Each row is a point on a tangle of strands that fork, close into loops and nearly touch. The rows are in no order.
Points whose rows are less than 36 apart are linked; no others are.
K861: [-79  -1  -5   0 -22  -1  25  15]
K824: [ 19  11   1  -5 -21  52  -1 -39]
K574: [-38   0 -23  15 -43  20  14   5]
K905: [ 11  29  18  38 -49  28   9 -43]
K47: [-43 -20  -9 -36   4  33  15  10]
K789: [-63   8  34 -42   1  31  32 -25]
K910: [  4  38 -18  46 -19  -3 -12 -34]
K139: [ 71 -31  15 -46   9 -10 -13  31]
K700: [ 34 -33  -8 -39  16  21 -12  37]
K745: [  6  25  -1  34  28  -5   0 -69]
K494: [ -1  -4  32   5 -47  56  26 -31]
K159: [  9  16 -28  32 -16  -9 -18  11]
K59: [  4  -2 -25 -10 -10  39  -5  -1]
K729: [-68  19  34 -51   9  25  22 -26]
K604: [ 25  -9   0  24  61 -48  -7 -12]
K798: [ 11   5 -15  -9 -16  49  -6 -23]
K892: [ 18  11  -8  39  36 -48 -17  -4]
K701: [-31  -2   8  10 -51  39  33 -22]
K482: [ 42   1  -4  -3  59 -13 -25  -9]
K651: [-10  10  -3  19 -50  38  16 -26]
K330: [ 10 -33 -10 -37  12  26  -6  36]
K601: [-39 -22 -12   2 -22 -11  15  47]
K975: [-54  -5  21 -30 -14  39  35 -21]
K563: [ 40  -3   0  15 -16 -39 -19  40]
K927: [ 19  13 -18  31  -6 -23 -22  21]
K181: [  8  -4 -25  -8  -6  27 -11  11]
K7: [ 16   5  17   4 -36  56  12 -38]
K182: [ 30  13  35  16 -34  52   9 -44]
K111: [ -2  19 -11  40  40 -18  -1 -60]
K735: [-76   4  13  -5 -32  16  39 -14]
K838: [-61  -4 -18  13 -38   5  23  13]
K323: [-60  -7   2 -37   2  25  23   2]
K370: [ 25 -41  17 -29 -48 -42  22  45]
K140: [ 33 -15  11  20  53 -60  -4  -6]
K191: [ 46  -8  22  14  33 -75  -2   0]
K987: [ 39  12  58  32 -28  51   7 -38]
K134: [ 13  21 -16  34  31 -29 -21 -16]
K11: [ 44   3  -9 -13  61   5 -30 -19]
K107: [  0 -41  13 -27 -19 -18  16  60]
K305: [ 47   1   5   9  38 -38 -23  10]
K830: [ 11 -14  -9  27  72 -33   0 -30]
K197: [  0   9 -31  21 -22  10 -11   9]
K333: [  2  32 -13  38 -37  16  -4 -34]
K491: [-38  -6  -2  -7 -34  37  26 -15]
K977: [ 15  17 -24  10  -5  20 -18 -18]
K368: [-26 -25 -15 -31   4  29   7  27]
K952: [-79  39  24 -44  11  -4   3   3]
K451: [ 37 -33   8 -26 -17 -16  -2  51]
K328: [  8 -11 -12  20  76 -14   5 -49]
K166: [-23 -18 -20   1 -19   4   6  39]
K444: [ -5 -31 -14 -35   7  31   2  32]
K733: [-74  38  36 -48   6  11  11 -17]
K299: [ 30 -13  -5  10 -26 -31  -8  47]
K945: [  4 -43  23 -32 -44 -44  29  50]
K593: [ 58 -25  -4 -40  26  17 -24  29]
K147: [ 47   0   1   3  52 -29 -25  -1]
K122: [ 22   2  -9   9  70  -6 -13 -43]
K6: [ 23  16 -11  40  11 -46 -24  13]
K906: [-15   4 -25  13 -35  27   0  -2]
K360: [ 23  34  20  35 -14  17   0 -63]
K38: [ 42   2   6  22  -9 -58 -16  29]
K325: [ 33 -42  16 -39 -31 -26  15  47]
K537: [-51  -6  10 -18 -27  41  35 -21]
K419: [ 30  12  -8  -5  63  14 -19 -52]
K472: [ 24  18 -21  11  17   5 -29  -7]
K2: [ 16  -8 -16  12 -18 -13 -12  42]
K944: [ -3 -46  22 -34 -25 -34  25  57]
K928: [ 18  35  15  41 -31  20  -1 -56]
K353: [-80   5   3  -4 -26   7  32  -1]
K189: [ 73 -25   8 -44  28   1 -23  26]
K220: [-77  37  24 -42  17 -19  -5  27]
K9: [-60  -8  25 -32   8 -38  14  53]
K56: [ 20  -4 -24  -4  -2  15 -19  23]
K865: [  5  27 -19  38  20 -21 -17 -28]
K856: [ 53  -5  16   8  22 -61 -13  10]
K340: [-63 -16  -5  -2 -14 -17  19  44]
K699: [ 11 -38   2 -26  -9  -6   5  55]
K930: [ 37  -2 -13  -4  12  -1 -27  22]
K721: [ 33   7 -16   5  22  -7 -28   7]
K687: [  3  12 -14  36  49 -22  -5 -46]
K579: [  4  24  -4  26 -45  28   5 -34]
K613: [-66 -14  11 -14  -5 -31  17  53]
K339: [ -5 -13 -23  10 -21   0  -5  41]
K162: [-71  16  23 -33  14 -32   3  43]
K680: [ 39  13 -15 -14  50  23 -27 -40]
K364: [ 13  33   5  32   8   8  -5 -69]
K450: [  4  36 -20  44   1 -12 -16 -34]

A fork is a point with three links, a tip a point with one. Leave the first point through the second and follow the links. Name the first fork or tip that comes.
K56; K930 | K977
K537; K491 | K579
K2; K299 | K38
K721; K930 | K7
K330; K444 | K323
K159; K197 | K735
K444; K330 | K139
K364; K745 | K687

A piece is two or more points that can be reached from each other along the links. Count, over all rows, the pieces, the separate loops (a circle has one, a figure eight two, a Y none), the forks (points with three links) and the tips (points with one).
pieces | 5
loops | 2
forks | 2
tips | 8

Name the points in between on the shortest way along the links from the first point to the second, in order.
K323; K189 | K47 > K368 > K444 > K330 > K700 > K593
K798; K494 | K824 > K7
K59; K472 | K181 > K56 > K930 > K721
K494; K987 | K7 > K182
K537; K733 | K975 > K789 > K729
K134; K333 | K865 > K450 > K910
